Each row is a point on a landscape with many valleys, with its height.
From any point a ball takes the steepest step (drop divided by distance) to one of its 2 nearest points. It stops when none of these is lower. Distance is the straight distance between rows; heights are no part of it.
k_122: [  4  -1  58  21  26   8 -33  -8  43  52  31  31  -4 -13  21   0  64 -64
 -33  50  -2   4]  (h 66.2)
k_140: [ 45 -70  12  -9 -39 -59 -51 -41   4 -38  12 -15 -19 -26 -35 -24  13  24
  28 -31 -49 -15]  (h 41.3)
k_298: [  58  -56    6  -23  -34  -49 -107  -55  -11  -31   28  -22  -21  -61
  -12  -10   30    8   20    3  -33   27]  (h 36.9)
k_12: [ 43  -2   8 -32   7 -33 -27 -14 -53 -34  -4  -4  -1 -41 -24  -5  90 -31
 -31 -27  -3  30]  (h 22.8)
k_112: [  0 -21   9 -48 -30  12  81 -34  10 -53  31 -53 -17   5 -34   1 -60  33
 -18 -58  14 -53]  (h 65.1)
k_327: [  46   44  -34   29   37   13   14   28  -41 -106   -2    2   -5  -41
  -28    8   34  -18  -82   -5   11   35]  (h 21.6)
k_887: [  5 -26  -5  26 -31  24  91  21  36 -49 -53 -38   4  16 -21 -39 -41 -15
  -9 -42  33 -26]  (h 59.3)
k_925: [  0 -71 -65 -37   9 -53   8  35  -7   0  12 -24 -30  -8  70  31  40  -3
 -36  -2  26  20]  (h 17.0)
k_984: [  4  39   7  45  24  22 -47   0  -2   8 -12  56  49  58 -30  -8 -13  55
  54  37 -51  55]  (h 62.0)
k_180: [ -4   5 -13 -34 -39  78  30 -65  32 -40  23 -43  10 -20  26  24 -30 -36
 -41  10  51 -28]  (h 44.4)
k_894: [  4 -19 -89 -25 -42  74  19  43 -16 -55  -9 -27  26   1  37  24  10 -10
 -21 -41  49  65]  (h 28.5)
k_901: [ 20 -32 -66 -55 -49   2 -34  -8 -33 -27 -23 -58 -19 -66  28  -2 -22 -36
  43 -53   5  -9]  (h 57.1)
k_589: [-38  74  41  24  16  17   3  27  -3  59   5  45  53   8 -40   2 -38  14
  24  35  14  23]  (h 13.8)
k_108: [-62  17   7 -17   4 -12  46  11  -7  72 -49  28  33  72  39   5 -44  27
  73 -12   1 -56]  (h 43.2)
k_142: [ -4  53  18 -29   3  54  32 -65   3   0  34 -12  41  17   2  15 -23 -22
 -42  43  31 -39]  (h 48.0)
k_511: [ 27  17  18 -31  -9 -32 -15 -41 -17 -16 -16  -6  31  15 -20  18  73 -44
 -40  -5  36  70]  (h 13.6)
k_449: [  5   9 -87   3   6  20  12  55 -21 -40 -31  -5  12  -4  45 -10  50 -37
 -35   0  32  79]  (h 20.9)
k_831: [  4 -29 -12 -40   5 -43 -28   4 -25  51   4 -20 -34 -46  56  17  57 -39
 -23   4  35   8]  (h 6.6)
k_990: [ 15 -56 -65 -24  -7 -21 -63  12 -23  33 -43 -38 -39 -47  64   1 -19  -9
  51  -9  -6  -3]  (h 54.6)
k_632: [  0  18 -13  79  37  12 -30  47   9   0 -26  14 -35 -41 -18 -55 -13   3
  14  32 -48  15]  (h 41.9)
k_386: [-15  27  36   3   8   3  26  17  26  22  42  25  -1 -40  28  15  20 -69
 -44  44  19 -23]  (h 67.2)
k_618: [-13 -39  31 -11 -18 -24  16  69  35  69 -39  26   4  -3  50  46  12 -54
  26  -7  31   9]  (h 31.1)
k_533: [-11  86  -5 -25  55  24 -31 -71 -54  31 -23 -10  14   9 -11 -25  -9 -24
  10  39   0   4]  (h 53.2)
k_72: [-33   0  -2   3  46 -64  34 -19  13  42  14 -36 -72 -31  53  -9 -30  -4
 -41  44  29 -74]  (h 29.1)
k_912: [ 21  -9  38 -47  -7 -59 -75 -39 -34   7  43  -5 -22 -56 -33  19  33   5
  14  12  -7  42]  (h 31.4)
k_691: [ -8   0   9 -29 -14  -2  41 -55  -4 -54  40 -37 -14  21 -59   4 -96  69
  20 -50 -21 -71]  (h 66.6)
k_164: [  9 -30 -57 -43 -40 108  17  -1  19 -54  27 -35  17  33  34  38  12  37
 -44 -31  52  27]  (h 35.3)
k_419: [ 25  18 -57  13   7  33 -62 -19  -9 -55  16 -25 -18 -53  15  -8 -27   1
  -7  48 -31  24]  (h 47.1)
k_28: [-14  17  26  11 -20 -50   5 -56  37  29 -43 -28  57  60 -53 -21 -63  42
  12  18  46  -4]  (h 71.1)
k_456: [ -8 -27 -77   1  -1  33 -34 -18  35  33 -15 -21  18  40  63   8 -34  -4
  24  44   4  20]  (h 54.9)
k_597: [  1  29   7  -7  -3 102  24 -26   0   6  35  29  64  42  -5  19   8 -16
 -17  13  12   6]  (h 51.1)
k_717: [  0  -7  68  38 -25  25  73  29  43 -33   9  28   8  15 -46 -24 -15 -28
   2 -34 -26 -50]  (h 55.6)
k_839: [  5 -16  29 -10   3 -25 -78 -30 -53  74 -38  -2 -70 -40   6 -32  35  -9
  33 -14 -36 -44]  (h 25.5)
k_447: [ -5 -43 -29 -23 -47 109   8 -18  63 -37  25 -46   1  -1  65  38 -14 -18
 -50 -11  63   3]  (h 40.4)
k_176: [ 13  30  28 -32  -4 -31 -32 -13 -18 -22  56  -6  12 -36 -35  40 -16  18
 -28  18  26  48]  (h 37.2)
k_671: [  8 -42  -7  11  19 -50 -23  -4  12  53 -72 -62 -56 -37  47 -39  11 -27
  -1  -4  21 -76]  (h 37.0)
k_267: [  3   4 -38  23 -16  72  31  48 -23 -29 -21  33  21   4  17 -23  27 -24
  47 -27 -50  13]  (h 33.4)
k_968: [  8 -20 -14  15 -41 -20  11  99   8 -28 -14  30  -4  -7   0   1 -11  20
  43 -21 -21  60]  (h 42.9)
k_502: [ -5  46  48 -13  30 -10 -42 -40 -74  38 -21  15 -62 -50 -29 -45  43  -1
  29 -31 -47 -41]  (h 30.7)
k_953: [  4 -34 -54  -1  -3  20 -22   5  -3  33 -38 -14  -3 -11  65   5   7 -44
  50  -2 -17 -10]  (h 52.6)
k_969: [ -9 -22 -45 -19  23 -25  38   9 -25 -22  40  14  -5  63   8  23   3  66
 -41 -19   1  19]  (h 33.1)
k_302: [ 31 -77   4 -25 -63 -12   6 -45  21 -34 -15 -22  -3  21  -7  -8  -4   7
  56 -47 -45 -44]  (h 45.5)
k_74: [ 19 -16 -23 -42 -13  31  85 -24   6 -66   0 -68  -3  30 -28   7 -28  25
 -57 -48  64 -22]  (h 63.3)
k_96: [-15  27  75  31  32  -5 -39 -45  38  70  26  50  17  37 -14  11  27 -23
   1  67 -16  15]  (h 65.0)
k_932: [-31 -14  -3 -19  10 -23 -41  19   7  68  24 -23 -51 -75  50  22 -27 -36
   1  34  20 -24]  (h 17.1)
k_158: [-44  13  10   5  -1 -72  59  13  22  53 -67   0   7  55  -6 -14 -42  28
  31 -27  46 -20]  (h 39.2)
k_994: [  3  42  43   7  55   3   5   1 -41   4  15  35 -28 -54 -15 -46  60 -22
 -15 -20 -55 -73]  (h 35.0)
k_587: [-16  65 -30  27  29  47  -7  28 -54  -4  -9  58  54  54 -32  -7 -14  53
  37  17 -37  27]  (h 60.3)
k_699: [ 10  29  46 -21  -7 -16 -37 -27 -29   0  33  31  46  23 -47  31  -6  25
  33  -3 -18  52]  (h 42.2)
k_348: [-34  30  -8 -31  14  -9  17 -13 -10  21  44 -21 -54 -73  53  22 -48 -16
 -22  50  16 -65]  (h 24.0)
k_395: [ 20 -55 -15  56  -6   6   4  22  69 -35  31  -3 -13  21  -5  -7 -21  26
 -19  23 -28  15]  (h 30.4)
k_13: [ -1 -37 -10  25  42 -63  -1   5  20  38 -19 -46 -82 -29  38 -47  18   8
 -65  18  23 -55]  (h 33.2)
k_15: [  6  29  13   6 -11  39   5  42 -37  12 -42  47  14 -17  13 -12  65 -60
  37 -19 -28  23]  (h 28.4)
k_90: [ 31  31  51   9  -3 -11 -88 -28 -29  -5  -8  16  13 -26 -57  -1 -12  16
  62   5 -51  72]  (h 46.1)
k_392: [  55  -30    5   64    1  -29   -3  -15   39 -109   -6  -36   -2  -12
  -63  -14  -40   27  -36   -5   -7   -1]  (h 40.7)
k_393: [-11 -17 -25 -14 -30  81  76  30  31 -27 -21 -45  22  38   5  -1 -38  -6
 -29 -33  72 -22]  (h 61.2)
k_626: [ 11 -29   7  -9 -41   9   9 -39  14   2 -53   6  29  60  17  -6  19 -14
  47  -6 -14  -8]  (h 49.2)
k_902: [ 42 -21  52  -1  31 -66 -56  -5 -32 -16  41  22 -28 -48 -31   0 101  18
 -59 -22 -32   8]  (h 23.9)
k_873: [-19  19  41  -9  10 -18  24 -43   3  -3  48   0  -4  15 -36   5 -50  28
  25  -4 -30 -51]  (h 68.3)
k_469: [ -6 -57 -21 -52 -26 -27   5  33  10  45   0   6  16  23  66  78  34 -33
  -2 -29  32  28]  (h 25.4)
k_600: [-48  31 -16  -7  49 -30  24   1 -36  53 -28  31  -8  67  18 -21 -20  58
  51  -5 -20 -23]  (h 45.4)
k_705: [-43  11  -2  24  32 -73  16  36  -3  26 -24  36 -27  62   1  -8   4  95
  34  -7 -19  20]  (h 42.3)
k_41: [-38  46  36  42 -12  13  44  83  34  30  12  32  33   7 -33   5 -63  11
  22  12  13  16]  (h 21.7)
k_467: [  47   21  -69   12  -14   32   -6   15  -37 -108  -27  -33    3  -51
  -26  -19   -5  -25  -18  -27  -14   36]  (h 28.8)
k_460: [-24  50  -8  12  -8  61  29  25 -52   8   0  41  96  58 -64  26 -23  72
  16  -3  18   3]  (h 58.2)
k_961: [  5 -28  -7 -45 -49  36  -2 -31  -3  14 -10  19  62  89  17  33  33  11
  16 -18  22  24]  (h 52.5)
k_811: [-21 -14  30 -43 -11 -33  57 -31  11  31  18  -6  11  39  14  25   9 -26
 -15 -27  28 -26]  (h 29.5)
k_173: [  4 -52 -70 -36 -12  -5  13  22   1 -40  76   5 -19  13  50  60   8  31
 -57  -5  13  35]  (h 25.8)
k_829: [  7  37  41  59  31  29 -41 -17  28  39 -20  50   6  15 -17 -27  19 -10
  36  55 -54  17]  (h 63.6)
k_654: [ 25  -2 -68  39   2  65   1  43 -27 -89   2  15   2  -6 -14 -13   2  12
  10 -31 -59  38]  (h 34.7)
k_546: [ 11 -28 -24  48   8  -5 -16  75  -1 -10 -16  33 -34 -17  12 -39  43  12
  17   4 -45  22]  (h 38.7)
k_2: [-10  29  64  -1 -19  55  50  -8  27 -14  36  36  39  23 -36  11  -1 -42
  -2 -16  -1 -22]  (h 53.5)
k_647: [  43  -50  -28   45  -36   33   19   18   62 -100   17  -35   -5   -1
  -15   -7   -4   13  -57   -2    1   22]  (h 35.8)
k_483: [-41  47  39   8  16  16  13  38 -13  56   2  53   7  -5   2  -2  13 -34
  58   1 -20   2]  (h 22.1)
k_770: [-19 -55  36  17  -7 -63 -11  53  45  63 -26   8 -32 -15  31   7   9  -3
  39 -13  -6 -17]  (h 35.6)
k_226: [-23  91  19 -34  30  29 -34 -78 -21  44  23 -15  23 -24  -3   9 -23 -37
 -25  70  38  -8]  (h 51.0)
k_614: [-26  34  36  15  15 -53   9 -39  28  17  10  -9  11  29 -68   1 -68  59
   3   1   8 -23]  (h 69.6)
k_448: [ -2  16 -12   6  45   7  -1  -5 -41   8  -3 -11 -38 -54  21 -45  38 -42
 -23   9 -14 -54]  (h 38.0)
k_895: [ 22 -57  48  71   5 -38 -24  23  76   1  28  21 -24 -19 -12 -31  27  15
 -21  33 -29 -15]  (h 24.1)
k_167: [ 19 -10  53  45   8 -80   9  -4  33 -63   8 -16 -16 -22 -78 -20 -24  29
 -23 -27 -12 -12]  (h 44.2)
k_642: [ 41  26  -6  10  21   9 -87 -49 -19 -44  23 -15  -1 -46 -45   4 -38  12
   8  29 -37  36]  (h 49.5)
k_580: [-36  23   8 -12   2  29  83  30  13  -8  28 -10   0 -29  30  21  -3 -66
 -56  -8  45 -36]  (h 68.4)
k_476: [ 11   3  28 -23  -9 -19  27 -39  18  36 -21  -9  24  13  20   5  42 -80
 -16  12  51  11]  (h 23.2)
k_888: [ 32 -38  74  41  13 -78 -65  18  20  19  28  36 -46 -19 -33 -15  66  39
 -31  -4 -34  -2]  (h 16.2)
k_117: [-45  24  50 -24   0 -76  72   6   3  38 -13  16  -1  31 -22   7  -7  19
  34 -53  15 -39]  (h 35.2)
k_751: [-17 -19  12 -42  14 -33 -62 -23 -33 101 -51  -8 -42  -3  50  16  24 -32
  27  13   8   1]  (h 17.2)
k_937: [ 10  31 -47  59  34  44 -48  38  -5 -26  -1  -5 -35 -92  11 -38 -29   1
  -7  61 -38  -9]  (h 44.5)
k_445: [-20 -22 -29  17 -25  60 -17 -26  53  37   7 -29  29  53  24   3 -88  16
  17  50  22 -22]  (h 57.4)
k_747: [-27  -5 -48   6  27 -57   0  23 -15  12   0  26  18  74  -6  10 -22 106
  -5  13  10  36]  (h 38.4)
k_554: [  6  66 -49  -1  32  46  17  37 -63 -48  -7  18  14 -19  12   0  64 -46
 -36   1   0  58]  (h 13.1)
k_212: [-14  -5  27  49 -16 -21  73  37  63 -17 -27 -15  -1  23 -30 -31 -48  -5
   3  -8  -5 -16]  (h 57.5)
k_680: [-27   5  -1 -42 -34  32   8  -2 -65  32   3  44  81  82 -17  38  20  49
  42 -16  13   4]  (h 55.5)

For each start below, name the point where the ball stops.
k_600 => k_831
k_180 => k_554
k_96 => k_912
k_167 => k_888
k_961 => k_912
k_28 => k_511
